Each row is a point on a tangle of strands that fork and nearly touch. The rows are in no order.
Two points are linked if the straight distance between their rows is under 62.8. Some points are linked to none.
Z_714: 5 9 -10 9 8 -23 24 0 -13 35 42 -10 -8 -17 2 -22 -9 8 12 21 17 -9
Z_365: 1 21 -10 -4 21 -9 -2 -17 -17 37 -5 -4 2 -15 1 -10 -25 8 13 36 -20 -38
Z_349: 7 -28 -22 -15 -17 20 14 -10 12 7 -3 17 11 10 -15 4 15 -24 41 -13 20 -1
Z_610: -10 24 15 5 -24 -9 -20 13 -10 -4 -14 -2 6 -5 14 12 -6 4 18 -9 6 15
Z_93: -30 -9 -16 13 -3 -27 11 -13 -2 -13 -13 -22 -3 -4 -22 -10 -6 13 -6 6 3 11
Z_620: 2 10 -5 2 13 -23 25 22 -16 -29 -17 5 -1 -20 -7 12 -18 32 14 -10 33 5
Z_768: -11 7 -14 -3 -25 -2 -11 -21 5 9 -26 19 -13 8 -5 -7 10 -37 8 -13 -28 11
Z_269: 1 13 2 -2 22 -7 -1 12 -24 -2 29 -27 -21 -9 10 7 -7 18 -17 37 3 -2
Z_669: 3 19 -9 17 -6 -28 -2 7 -15 15 13 -3 -9 3 8 -6 -17 -32 -2 2 -16 -46
Z_863: -9 16 27 15 12 7 6 6 1 -3 13 -17 15 -17 9 -9 -13 50 -14 8 16 20
Z_3: -3 24 -2 11 -7 -9 -21 -23 4 16 21 9 8 -23 -10 -24 16 3 12 24 -13 -13
Z_60: 12 -11 -23 -12 -4 -5 9 6 -6 -5 -5 15 12 -14 -12 -2 -4 -6 33 -1 15 -46
Z_905: -4 10 20 -13 19 17 -23 7 -7 3 0 -1 -16 2 9 -2 -2 27 -33 26 -33 0
Z_268: -10 -8 -14 -1 16 1 -7 -13 -9 2 -3 4 -24 15 -16 1 3 -42 -54 -18 -35 12
Z_778: -35 8 21 17 -11 -8 -29 -18 3 -16 -23 -22 -3 5 6 1 -3 -19 -24 -10 18 38
Z_948: 32 -20 -12 -7 -13 11 18 0 21 16 14 13 25 -3 -26 1 19 -9 19 -22 30 -16
Z_26: -12 -5 -7 -12 2 8 -28 -16 -10 26 -3 20 -17 -5 -25 -3 -3 0 -9 22 -39 -11
Z_121: -10 -13 -23 10 -15 5 13 -3 -10 -23 -6 2 -7 12 -3 10 4 -41 11 -8 -20 -34
Z_303: 6 -2 14 -16 9 22 -9 11 5 21 -10 -6 1 15 18 -11 8 7 -21 9 -40 -4
Z_937: 9 -32 10 -1 -5 45 20 9 19 -14 14 15 -7 17 -14 22 6 7 -4 -44 26 16
Z_46: 12 14 -3 -13 -7 -20 -20 -3 9 22 -4 5 16 -3 20 -8 19 -12 36 15 1 12
Z_392: -1 10 -5 6 2 -1 22 -11 -12 41 28 -12 6 -19 -9 -23 -13 35 7 27 10 -12
Z_154: 6 -3 -10 -13 2 3 -24 -18 -2 9 6 9 11 -11 0 4 3 -19 29 36 -14 -39
Z_140: -8 21 -15 7 7 -49 9 -16 -13 7 -8 -20 -16 1 3 -11 -7 -20 -11 8 -6 28
Z_825: 0 19 4 11 -8 -28 -2 13 -12 0 34 -14 -16 -8 15 -27 11 -12 -17 1 11 6
Z_40: -15 -29 24 9 3 17 -8 7 21 -35 -14 -6 13 15 24 25 -11 7 -10 -20 16 32
Z_758: 8 33 4 -4 9 4 -2 9 -20 -2 0 8 8 -27 13 -8 -6 26 25 22 2 -29
Z_766: -13 -26 -19 -4 2 28 23 0 -1 -28 -17 -2 -11 20 2 9 15 -22 14 -15 -18 -6
Z_522: 13 -10 -2 -10 6 20 10 8 6 19 -8 -27 19 18 16 0 15 -6 -5 11 -28 -17
Z_58: 3 1 -12 -5 13 -15 -1 11 -26 -1 24 -20 -13 -8 -1 24 -16 5 5 31 9 -15
Z_143: 37 23 13 -6 24 13 11 9 11 3 6 26 19 -20 0 2 -12 49 15 7 33 -9
Z_343: 26 -14 -2 -18 19 -2 9 9 7 -9 -16 33 -9 -12 -29 21 -16 39 17 -1 33 -7
Z_465: 10 24 -10 -6 34 -15 -1 -12 -21 22 2 -5 -14 -9 0 -10 -11 6 -20 39 -35 -28
Z_384: 12 -20 -11 -11 5 13 20 -1 8 25 9 -25 25 8 -4 -17 11 13 -3 20 -11 -27
Z_814: -8 -5 18 -8 -6 25 -19 2 14 4 -19 6 -11 26 25 5 13 -9 -1 -12 -28 38
Z_682: 8 28 -25 6 29 -50 -5 -21 -1 10 5 25 -11 -12 -4 -17 1 -30 8 23 -22 -10
Z_153: -19 3 13 21 -3 19 -14 -19 20 -15 -19 -22 24 9 1 6 20 -4 -12 -8 -29 18
Z_605: -10 -14 -23 -11 -20 0 -4 -24 6 5 -13 9 -3 13 -6 11 15 -30 38 5 -6 12
Z_202: -12 36 5 32 4 -23 16 1 -13 -16 2 -24 10 -25 10 -10 -1 6 5 0 17 11
Z_889: -5 -22 3 -9 -21 -9 14 14 2 -6 -2 -9 -9 16 0 4 -10 6 -10 -27 41 33
Z_20: -9 11 13 -9 17 -4 -19 13 -25 1 8 -5 -33 -8 10 -4 -7 24 -18 28 -14 7
Z_258: 7 5 -14 -3 -13 -26 8 -5 13 14 -6 -12 20 6 9 -14 23 -10 18 6 3 9
Z_566: 45 9 11 -14 32 8 11 -2 13 -1 -6 35 -2 -22 -26 14 -17 44 14 4 37 -16
Z_697: 4 36 -8 15 23 -35 5 -20 -11 26 12 20 -9 -27 8 -16 -17 -27 33 31 -8 -19
Z_753: -2 30 13 20 3 -15 -27 -12 5 -16 7 -10 8 -8 3 -14 19 -26 -33 -10 -12 12
Z_955: -2 -3 -7 -2 -13 -10 12 -9 19 2 -33 -17 20 21 13 -4 17 -11 8 -8 -10 27
Z_927: 11 -16 6 -12 -20 18 3 35 -13 -2 15 0 0 5 6 6 2 6 -3 -17 19 -13
Z_808: 20 16 17 -16 12 10 -5 18 2 -11 3 19 17 -14 14 1 -6 46 17 18 15 -7
Z_221: 21 -5 -12 -19 15 -16 11 20 -6 -17 -6 16 -1 -9 -9 18 -6 19 23 3 35 0
Z_57: 14 14 -10 6 -9 -21 -15 -5 1 25 15 20 -10 12 7 -7 0 -54 -1 -3 -28 -27
Z_229: -19 0 -11 10 -13 -38 12 -8 -12 -5 -15 -30 -14 6 -1 -2 -17 -13 -8 0 22 27
Z_448: -14 -23 -12 -3 -7 -4 9 -1 2 -3 -10 -3 3 -1 -25 -2 0 26 6 10 0 3
Z_458: -21 -25 -8 -10 10 12 6 -3 -3 0 -19 -9 -35 25 -3 -5 4 -20 -29 -10 -30 20
Z_832: 24 -9 8 2 -13 22 10 10 15 -5 -21 22 23 -3 -23 21 -7 20 14 -34 18 -20
Z_516: -2 -5 22 -15 -2 3 -14 20 15 5 -17 6 -4 19 36 4 -5 17 1 -2 -10 36
Z_286: 20 -13 -11 -13 7 1 15 -8 11 29 23 -2 24 -12 -5 -34 10 4 10 21 8 -43
Z_729: -4 -16 -9 -3 -35 3 13 5 -6 -12 7 -13 -3 18 0 16 2 -24 -3 -22 34 20
Z_772: -5 13 16 0 21 -8 6 23 1 -34 -19 -2 5 -9 26 -22 0 28 -10 0 1 0
Z_597: -11 13 8 19 10 -5 -25 -25 12 -8 -12 -17 11 4 -10 3 17 -24 -35 -6 -30 23
Z_827: -7 15 -1 13 -9 -33 14 4 -10 -10 -5 -37 10 -3 8 4 -10 -7 -3 -10 34 21
Z_625: 38 -24 25 12 6 19 8 1 48 -13 -13 34 7 10 -10 40 -19 26 -7 -39 11 14
Z_391: 35 -14 11 -6 1 19 14 6 37 -16 -22 43 13 2 -17 19 3 19 14 -38 17 -2
Z_208: -6 -2 -24 6 17 -23 -7 -14 -4 -10 1 12 -18 4 -22 -12 4 -31 -40 -4 -36 -3
Z_922: -17 1 11 15 -22 46 -9 -9 13 -12 3 -4 12 9 4 6 28 -10 8 -20 -24 4
Z_415: -11 -9 22 -3 17 10 -7 20 13 -36 -17 -1 3 7 26 -14 6 17 -23 -2 -19 2
Z_505: -20 25 20 12 -7 -11 -35 3 -10 -23 -17 -6 -8 -6 17 13 -2 -5 -5 -3 4 29
Z_199: -6 -18 -7 -10 -4 15 -12 -16 -9 41 13 5 -18 5 -17 -13 -2 -10 -9 18 -34
 -31
Z_529: -4 -15 12 -3 -13 57 2 8 10 12 14 -1 8 20 15 15 16 2 15 -25 -9 4
Z_901: 10 9 16 4 -3 -7 10 17 13 13 12 -5 22 -6 11 -19 9 38 0 -8 26 22
Z_97: 1 -22 -10 -10 2 24 25 6 13 -31 -23 6 10 21 4 27 9 -4 19 -20 4 11
Z_861: -4 27 3 5 -14 -6 -12 10 -21 -3 -5 8 5 -20 9 3 -5 14 25 3 4 -10
Z_158: -30 -16 17 12 -16 9 -9 -10 -3 -10 -5 -36 -10 18 5 -1 6 -35 -34 -15 17 24
Z_35: -7 -27 19 6 -8 57 12 12 10 -6 12 -7 8 21 10 27 -1 11 -4 -33 7 6
Z_997: -17 13 -4 -1 -20 2 -12 -23 -1 -17 -34 11 -17 11 -1 -2 1 -46 -22 -28 -21
 28
Z_756: 31 -7 3 -11 -14 14 -7 2 11 12 2 22 23 -11 -24 20 3 6 25 -13 34 -13
Z_823: 3 -25 7 -3 15 22 9 13 26 -27 -15 -8 22 22 22 30 9 12 2 -4 -5 19
Z_750: -23 -28 21 13 -5 39 0 7 9 -15 -14 -21 5 23 18 20 -9 -5 -17 -33 8 22
Z_671: -14 -8 14 4 -13 8 -10 8 -2 3 13 -30 -8 12 12 -2 9 -21 -29 -5 -2 15
Z_322: 2 -3 14 -17 -5 15 -18 15 13 -13 1 22 8 -5 4 4 1 38 15 12 7 3
Z_312: -4 -3 13 -4 -17 6 -8 23 -17 1 29 -21 -8 -1 10 -10 4 -2 -23 0 4 -8
Z_94: 19 11 -3 0 -6 -15 16 9 12 22 16 -7 24 -8 -1 -22 14 17 16 -6 27 5
Z_182: -5 -4 -5 12 -24 6 -17 -7 -5 13 32 5 -17 15 -2 -1 9 -46 -10 -3 -23 -20
Z_570: -8 30 9 14 -13 -9 -25 -12 5 1 16 5 7 -18 -5 -25 25 0 -8 1 -14 4
Z_332: 25 -6 -15 -19 13 -1 8 -5 -17 13 13 15 13 -24 -22 3 -24 7 26 14 34 -52
Z_641: -6 2 -13 6 -6 -35 7 1 -10 19 43 -5 -21 -4 -1 -25 4 -10 1 18 12 0
Z_909: -15 11 11 10 8 8 19 3 -17 13 18 -19 -1 -18 -8 -13 -19 53 -13 17 9 3
Z_675: 5 26 -10 3 31 -11 11 -26 -20 36 19 7 -5 -32 5 -19 -27 -5 30 48 -1 -33
Z_76: 12 -20 14 0 1 -4 17 18 10 -11 -6 4 1 7 -16 13 -19 29 -16 -31 35 21
Z_796: -8 -26 -11 -5 -18 25 1 -8 -6 30 14 4 -11 11 -7 -1 6 -28 14 1 -20 -24
Z_799: -14 20 -11 12 -1 -39 -22 -26 -13 -9 4 -1 -23 -3 -14 5 -7 -31 -22 2 -6 29
Z_846: -6 -25 1 -12 -7 20 -3 2 9 -8 0 15 9 1 -19 14 1 32 13 10 6 1
Z_246: 19 0 -20 -8 20 -13 15 -3 -19 10 25 -8 5 -18 -4 12 -24 9 22 37 24 -41
Z_504: -15 6 15 -7 -12 18 -14 -2 4 -3 -34 16 -18 18 22 -13 6 -16 -19 -31 -29 30
Z_466: 17 -26 24 11 5 11 13 4 33 -13 -5 6 18 9 -17 30 -15 37 -20 -29 21 18
Z_228: 7 -16 -11 -1 -30 -2 1 13 -11 -5 14 -4 4 7 -8 21 -1 -15 13 -14 25 -10
Z_646: -9 29 7 20 30 -23 15 10 -15 -26 -6 -24 -4 -18 18 -19 3 6 -16 6 5 6
Z_509: -1 22 -19 5 18 -33 -22 -21 -4 2 7 21 -13 -9 -14 -6 6 -19 -24 9 -32 7
Z_634: -15 -3 -12 -7 8 11 -15 -9 -9 -9 -27 20 -19 -2 -17 0 2 -3 -5 10 -46 -15
Z_265: 3 -9 -22 2 -12 -15 8 7 -11 -11 2 8 -4 2 -1 -8 -3 -28 14 3 -10 -46
Z_222: -19 -24 -10 -11 -1 10 8 4 -3 -30 -16 -4 -25 17 1 -3 8 -15 -12 -9 -11 17

A fork is a point with three links. Follow the links from the first point to the second and name the forks in between, in order.
Z_625, Z_93 => Z_312, Z_808
Z_20, Z_121 => Z_265
Z_97, Z_620 => Z_766, Z_509, Z_229, Z_808
Z_26, Z_597 => Z_265, Z_766, Z_35
Z_827, Z_729 => Z_229, Z_808, Z_312
Z_753, Z_799 => Z_35, Z_766, Z_509
Z_997, Z_825 => Z_312
Z_937, Z_3 => Z_35
Z_208, Z_610 => Z_509, Z_229, Z_808
Z_153, Z_93 => Z_35, Z_766, Z_509, Z_229

A fork is a point with three links, a tip a point with one. Leave the first point through the second and follow the links. Name the first fork or tip that comes.
Z_516, Z_814 => Z_312
Z_26, Z_199 => Z_265
Z_35, Z_529 => Z_3
Z_671, Z_158 => Z_808
Z_76, Z_466 => Z_516
Z_58, Z_269 => Z_286
Z_3, Z_570 => Z_35
Z_825, Z_641 => Z_258

Follow the links from the first point to the second, and from the first to the third. Name the last point that the two ways share.
Z_570, Z_57, Z_246 => Z_265
Z_796, Z_772, Z_303 => Z_265
Z_682, Z_35, Z_265 => Z_766
Z_343, Z_825, Z_365 => Z_808
